Each row is a point on a landscape with many valleys, with its height.
A ball rolls from a point to whichever of its 3 nearest points has the largest drop for the distance, and stops where none of them is lower. Distance is the straight distance between rows; heights are no part of it.
K_436: [-38  18 -23  18 -10 -27 -55  61  11 -11 -13  36  51  45   2 -33  32 -33
 -28  54  -3 -41]  height 22.6
K_337: [  3  16 -43  23  -8  -9 -40  29  -8   1 -21  20  22  -4   4 -57  21 -41
  -4  57   2 -33]  height 34.9
K_49: [ 16  -2  23 -16   3   0   1  12 -52  18  -8 -22 -33 -35  -4   9 -16  -9
  53  37   8  33]  height 56.7
K_437: [-15 -25  10 -18  27 -21  20 -52  29   1  41  17 -35  55  13  -7 -14  24
  -8 -28 -10  11]  height 36.1
K_283: [ 10 -15 -31 -10 -16   5  35 -48  44  54  19  27   1  -8  -2 -40  33  -2
  12 -44   6 -16]  height 27.5
K_167: [-33  -2  27  -2 -13  -5  -9  40 -41 -24 -15 -32  22 -10  -6  33 -33   8
 -19  -3  -7  14]  height 25.7
K_572: [ 32 -13  30 -36  24   6  21 -12 -10   5 -18   4 -56  14  -7  31  16  -2
  34 -19  25   2]  height 46.2
K_639: [ 36  -5   6 -13   0  25  10 -13 -13   2 -12  -8 -20 -26 -34  29  29 -21
  35  -2  27  -3]  height 53.5
K_873: [ -2  -3 -12  23  14  15  29 -22  59  28  -5  -9  40 -12   5 -35  27  12
 -24 -42 -37 -43]  height 33.3
K_796: [ 30   8   2  -3   0  13  35 -13 -16   7  -7  -2  -9 -42 -21  14   8  11
  35  -3  27  14]  height 58.0
K_795: [ 26   4 -29 -17  -5  -6 -17  -5   9  -2  -3  41 -29  12   1  -4  49 -21
  29  22  22 -20]  height 50.9
K_461: [-36 -35  41  18 -23  14 -25  42  44 -22 -16 -14  53  25  21  -1  48  13
 -55 -19 -33 -30]  height 18.6
K_778: [-24   7 -19   9   3 -23   4 -17  15  10   8 -18  55 -23  24 -30 -43  37
 -43 -28 -30  -9]  height 18.0
K_987: [ 17 -20  25  -9  17  34  62 -28  25  30  -3   1  -4 -13 -32  17  36  16
  -4 -37  -7   0]  height 46.0
K_367: [-35   7 -34  -4  -2 -33 -58  10 -16 -21  12  33   8  47  15 -31  11 -29
  -1  33   4  -4]  height 45.8
K_980: [ 18  -3   9   9  38   4  41 -16  -6   0  10  -8 -25 -37 -15  17  -1  57
  27 -17  42  43]  height 57.6
K_926: [ 34 -20  29  -8  47  -7   4 -16 -23   6  39  -1 -46  -4   0  52 -26  -7
  51  31  62  81]  height 73.2
K_857: [ 16  -6  58 -18   7   1 -16  16 -19 -11 -16 -35 -21  -7  -7  35 -35 -27
  43  35  32  38]  height 44.6
K_153: [ -5  -6 -24 -10  -8  13  -6 -27  14  12  20   7   6   1   6 -15  13  -6
 -10 -14 -11 -16]  height 16.1
K_672: [-13  -6  18  10 -17  26 -11  40   7 -48 -13 -47  26  17  13  26  -8   6
 -29 -26 -15   9]  height 33.2
K_178: [ 11   0   8 -27  29 -12  15 -24  -9  -7  13 -11 -29 -10  -6  20 -13   8
  52  19  56  49]  height 66.5
K_368: [ 10  11  45  24 -48  32  -3  59 -50 -27 -36  -6  -4 -25 -24  24  12 -28
  22  26  10  -7]  height 41.7
K_146: [  8  36   1  22 -23 -27  -9  26 -49  -6  -4 -14  43 -36  38   9 -49  -4
   4   5 -16  10]  height 32.7
K_107: [  3  -9  18  -1   7  22   8   0  46   3 -25  -9   4  17  -8  16  36  -1
 -19 -37 -14 -34]  height 9.4
K_431: [-38  13 -22  15  12  -5  -6 -25  24   4  25  -5  29  12  21 -27 -16   8
 -42 -20  -9 -10]  height 23.3
K_440: [  3  16   5   8  -3   3  26  15 -46 -13 -12 -26  23 -46   1  -2 -34   9
   5 -12   8   1]  height 25.4
K_713: [-17  20  -2  42  -2   8   8  26  -3   1  -9 -27  71 -42  20 -10 -19   1
 -34 -11 -20 -12]  height 23.0
K_348: [-16   8  33 -12  30 -26 -31  35  -9 -16  14 -30 -18   5  16  28 -46   8
  -2  23   0  44]  height 33.4
K_123: [-28 -17 -30  12   2  -6 -13   4  33   9  -3 -13  57 -17  17 -52 -21   7
 -52  -9 -40 -38]  height 24.1
K_393: [ -7 -12 -16  -9   5 -14  31 -47  36  21  56  37 -38  18   7 -24   2  19
 -13 -20 -11  -2]  height 31.8
K_325: [ 10 -48  12 -11  14  45  33 -36  21  31 -44  53 -47  36  -9   5  32  10
 -17 -24 -25 -16]  height 37.6
K_815: [-23  20  43   4 -26  -7 -46  67 -29 -28  -5 -18  28  -5   8  26 -24  -8
 -27  16  -5  11]  height 27.2
K_311: [ 44  40   5  15 -36  20  28  -6 -83   1 -33 -28  21 -48  -5   9  -7 -28
  26  35  39  -5]  height 37.3
K_99: [-20 -31  -4  -6  14 -12 -13 -39  11   3  28  48 -17  63  32 -16  -5  14
 -26 -16 -10  -5]  height 36.2
K_868: [ 17   7 -21  -5   3 -16 -18 -21  -9  17   2  -4 -12  -7   5 -18  -4   3
  26  18  15  -3]  height 31.0
K_382: [-36  29 -55  17 -24 -47 -57  14 -12 -28   7  16  33   7  35 -46  -2 -29
  -3  60  21 -14]  height 40.8
K_93: [ 12  -9 -34  24 -13 -11 -11  -8  30  18   1  -7  36 -12   9 -37   7  -6
 -21   3   8 -35]  height 15.9
K_573: [  3  -2   6 -16 -12 -10 -22   3   7   0  11  -2 -28  26   5   7 -10  -5
  17   4  -9  -3]  height 37.2
K_755: [-35   8 -13 -18 -15   0 -43   7  12 -22   2   6  14  13  11  11  -5   8
 -31  12 -16  -7]  height 35.3
K_513: [ 18 -20 -36  15 -20 -18  34 -42   5  27  43  39 -24  -8  -3  -6  48 -14
  34   0   4 -20]  height 51.5
K_365: [-22  22 -34  17   3 -26 -38   8 -12  15   2 -14  42 -12  28   0 -16  16
 -14   0 -21 -12]  height 9.2
K_879: [ -3 -30  -3 -13  10  14  13 -38  49  13  17  11  -9  23  16 -22  12  14
 -33 -41 -32  -5]  height 25.8
K_104: [ 44  -6 -29 -32  -2 -14  -5 -31   5  20  29  68 -57  19  -3 -11  38 -30
  48  36   4  10]  height 58.2
K_835: [  1 -18 -25 -12  -1 -39  24 -56   4  18  63  53 -59  -5   4 -17  10 -16
  36  26  13  16]  height 47.4
K_849: [ -2 -23  22  -3 -10  26   3  38   4  -6 -29 -32  13  29 -21  25  29  -5
 -16 -24 -22 -16]  height 22.9
K_671: [ 29  -4  28   4  10  45  43  33   2 -13 -21 -35  -5 -13 -28  33 -10  27
   5 -66  21  17]  height 47.0
K_161: [-13  12   6  17 -52   8 -33  32 -39 -17  -5 -16  -5 -18  -6   3 -19 -40
  -1  41   5  13]  height 40.2
K_661: [  8  13  29   0 -13  29  -2  41  -6 -26 -29 -23   9  15 -10  51   1  -7
   0 -21   4  -5]  height 30.6
K_482: [-59 -11   5  11   3 -13 -36   0  45 -19  -4   5  54  50  22  -3  20  20
 -58  -9 -35 -24]  height 28.9
K_78: [ 40  -5   6  12  18  33  88 -17   6   4  11 -32  -7 -43 -48   9  11  48
  25 -40  31   9]  height 48.8
K_886: [  6   4 -21  -7  26  -7  47 -40  39  28  50 -12   3 -24 -22 -36  -1  38
   2 -41   2  19]  height 44.7
K_592: [ 10   2  26  10  -9  17 -37  46 -19  -8 -42  10   7  35 -20  26  22 -23
  -2  30  -1 -31]  height 50.3
K_405: [ 18  -8  32 -13  37  16  46 -26  20  -6 -10   2 -37  13 -22  29  13  16
  29 -27   6  24]  height 39.9
K_768: [  5 -12   5 -18  10  12   1 -21  40   9  -3  24 -23  32 -12  -9  14  -3
  16 -16 -13 -15]  height 26.6
K_497: [ 31  -2 -21 -25 -24 -11  24 -25 -19  23  -2  27 -42 -16 -24   3  44 -24
  48  24  28  -5]  height 62.1
K_433: [-12 -11 -14  -3  -3  -6 -25 -12  16  -4  13  14  -6   9   7 -22  20 -22
  -6   6 -13  -8]  height 24.5
K_914: [ 22  18  35   7   0  24  17  32 -50 -23 -31 -34  -9 -16 -19  41 -27 -10
  20  -2   4  18]  height 35.6
K_496: [-11  -8  -4   4  18  -6  68 -47  19  18  46   7 -46 -19 -26 -26  20  36
   4 -28   9   2]  height 38.6
K_619: [ -4  13 -38  46  -8  24 -29  35  12   8 -29  -5  72 -22  -5 -37  26 -32
 -28  22 -13 -47]  height 43.6
K_721: [ 12 -16  33 -20  52   0  33 -25  38 -20  -3  -3 -62  24 -14  31 -12  22
  12 -15  16  43]  height 44.0
K_287: [-30  -6 -63  -6 -14 -34  -2 -48  24  25  49  21  17   7  20 -51 -12  22
 -10 -16  -2  -5]  height 13.5
K_548: [  3 -12  47 -13  29  10   7   2 -16 -26 -12 -32 -20  -6 -25  30 -37  -3
  17  -2  11  27]  height 30.2
K_475: [ 52   0  11  -6   8  18  34 -14 -31   1   6  -7 -31 -27 -15  14   4  -9
  51  -2  53  19]  height 59.2
K_227: [-31   1 -19  28  -8   4 -37  15  15 -10 -23  -8  30  28  14 -32  27  -3
 -51   8 -15 -26]  height 19.2
K_54: [ 10  24  -9   4  -5  -3   4 -11 -35   0   6 -20 -15 -36   8 -12 -43   9
  13   9  32  31]  height 10.4
K_225: [-17  37  19  16  -8  -7  17  37 -13 -14  -8 -32  48 -41  27  12 -69  40
 -38 -25 -24  17]  height 32.8
K_775: [ 12  22  -1  -3  42 -21  40 -22 -23   0  13 -35   7 -38  26  -4 -66  55
  11 -13  19  58]  height 29.5
K_175: [  9  -7   0  -8   4  21   5 -16  17   4   3  -1 -16  15   1  21 -16  21
  20 -23  15   8]  height 29.4
K_106: [ -7  20  25 -17   1 -32 -29  33 -61 -15  -9 -26 -18 -15   6  37 -50 -20
   2  62  33  29]  height 50.2
K_443: [-19 -34   4 -10  33  -6  25 -27  38  19  -4  35 -30  54  16 -18  23  22
 -19 -38 -46  -2]  height 30.7
K_477: [-21   3  -9  -3 -18 -12 -77  20 -13 -15  -3  -1 -14  40  10  16  -3 -18
 -14  41 -11 -11]  height 46.6
K_28: [  4  20  -1  18  16  12  46 -15   3   8 -10 -40  18 -27 -14  -3 -12  35
   4 -55   1  -3]  height 38.1
K_420: [-16  -4  20 -16  26  -5  -7  -8  18 -15  10 -30 -22  17  12  12 -27  16
  -3 -22   3  35]  height 7.4
K_634: [-32  -9  17  15 -39   2 -29  40  28 -14 -12   1  61  39   7  -9  46 -22
 -37  28 -22 -39]  height 4.5
K_284: [ -4  -3 -14  14  -3  17 -33  11  17  12 -25   4  17   3 -20  -5  29 -26
 -13  -9 -20 -19]  height 31.3
K_355: [ -6   2 -43  14 -10  -7  -7 -37  16  26  40  -6   3 -25   4 -34   7  -4
  -4   7  -8   0]  height 4.6
K_501: [  1  44   7  41 -38  18 -13  61 -64  -6 -29  -5  40 -29   0  15 -24 -34
 -17  28 -24 -23]  height 39.5
K_53: [-20  26 -60 -10 -11 -27 -38   8  -3 -11  14  14  22  10  24 -21 -28   3
  -3  49   0   6]  height 43.5
K_750: [-15  16  21  30 -46  26  12  50 -39 -12 -16 -33  62 -49 -13  23 -25  -6
 -16 -18 -18 -15]  height 33.5
K_434: [-31  33  17  -4   1 -36   7   9  -7 -23  10 -29  47 -22  25  -6 -81  31
 -37   5 -32  31]  height 36.9
K_996: [ 15  -4  -2 -11  -6   1  -5 -21  14  26 -23  47 -32  31 -20 -17  41  -7
  -4   5 -13 -35]  height 37.8
K_264: [ 12  20 -29  34 -33  20  -5  52 -24   8 -12   5  24 -32  -9  -7  18 -35
   4   5  10 -23]  height 45.5
K_903: [ -8 -20  -6 -40  13 -36 -16 -33  22   4  20  80 -63  47  17   0  -9 -24
  22  45 -12  11]  height 68.7
K_576: [ 40 -13  18 -26   6  27   2  30 -29   2 -38   3 -59  -8 -21  51  25 -37
  49  39  11  14]  height 59.6
K_939: [-49  -9  48 -10   4 -11 -38  26   2 -37  -8 -32  20  17  14  34 -34  43
 -39  -8 -21  15]  height 2.8
K_67: [ 41  -7   7 -26  11  15   2  -6 -16   9 -44  70 -50  45 -45  15  68 -44
  41  18  -9 -24]  height 51.1
K_272: [ 22 -16 -15  -4   2 -26  14 -52  18  13  47  37 -54  10  14  -8  -2   4
  26  -2  10  26]  height 40.7
K_328: [ 35   5 -17   8  -8  28  34  -1   5  32 -21  -1  17 -44 -25  -7  32 -11
   0 -16  11 -25]  height 63.0
K_266: [-23  -5 -17 -22  15 -30  -2 -32  11  -7  41 -18   7  16  12 -29 -41  46
 -33 -29  -2  23]  height 30.8
K_289: [ 14 -15   3  -3   2   5 -44  28  -7 -17 -22  32   3  26   9 -10  38 -26
  -3  19 -16 -37]  height 43.0

Where does a ball stop that starts at each point below?
K_903 => K_355
K_367 => K_634
K_178 => K_54
K_104 => K_355
K_513 => K_355

Call two points neighbours if one is among the 3 nearest of the other. Go from one point of each pair to the other, from neighbour to neighbour, staying as low as possible. Name the highest point that can't be avoided.
K_365, K_634 => K_284
K_107, K_420 => K_175
K_355, K_365 => K_431
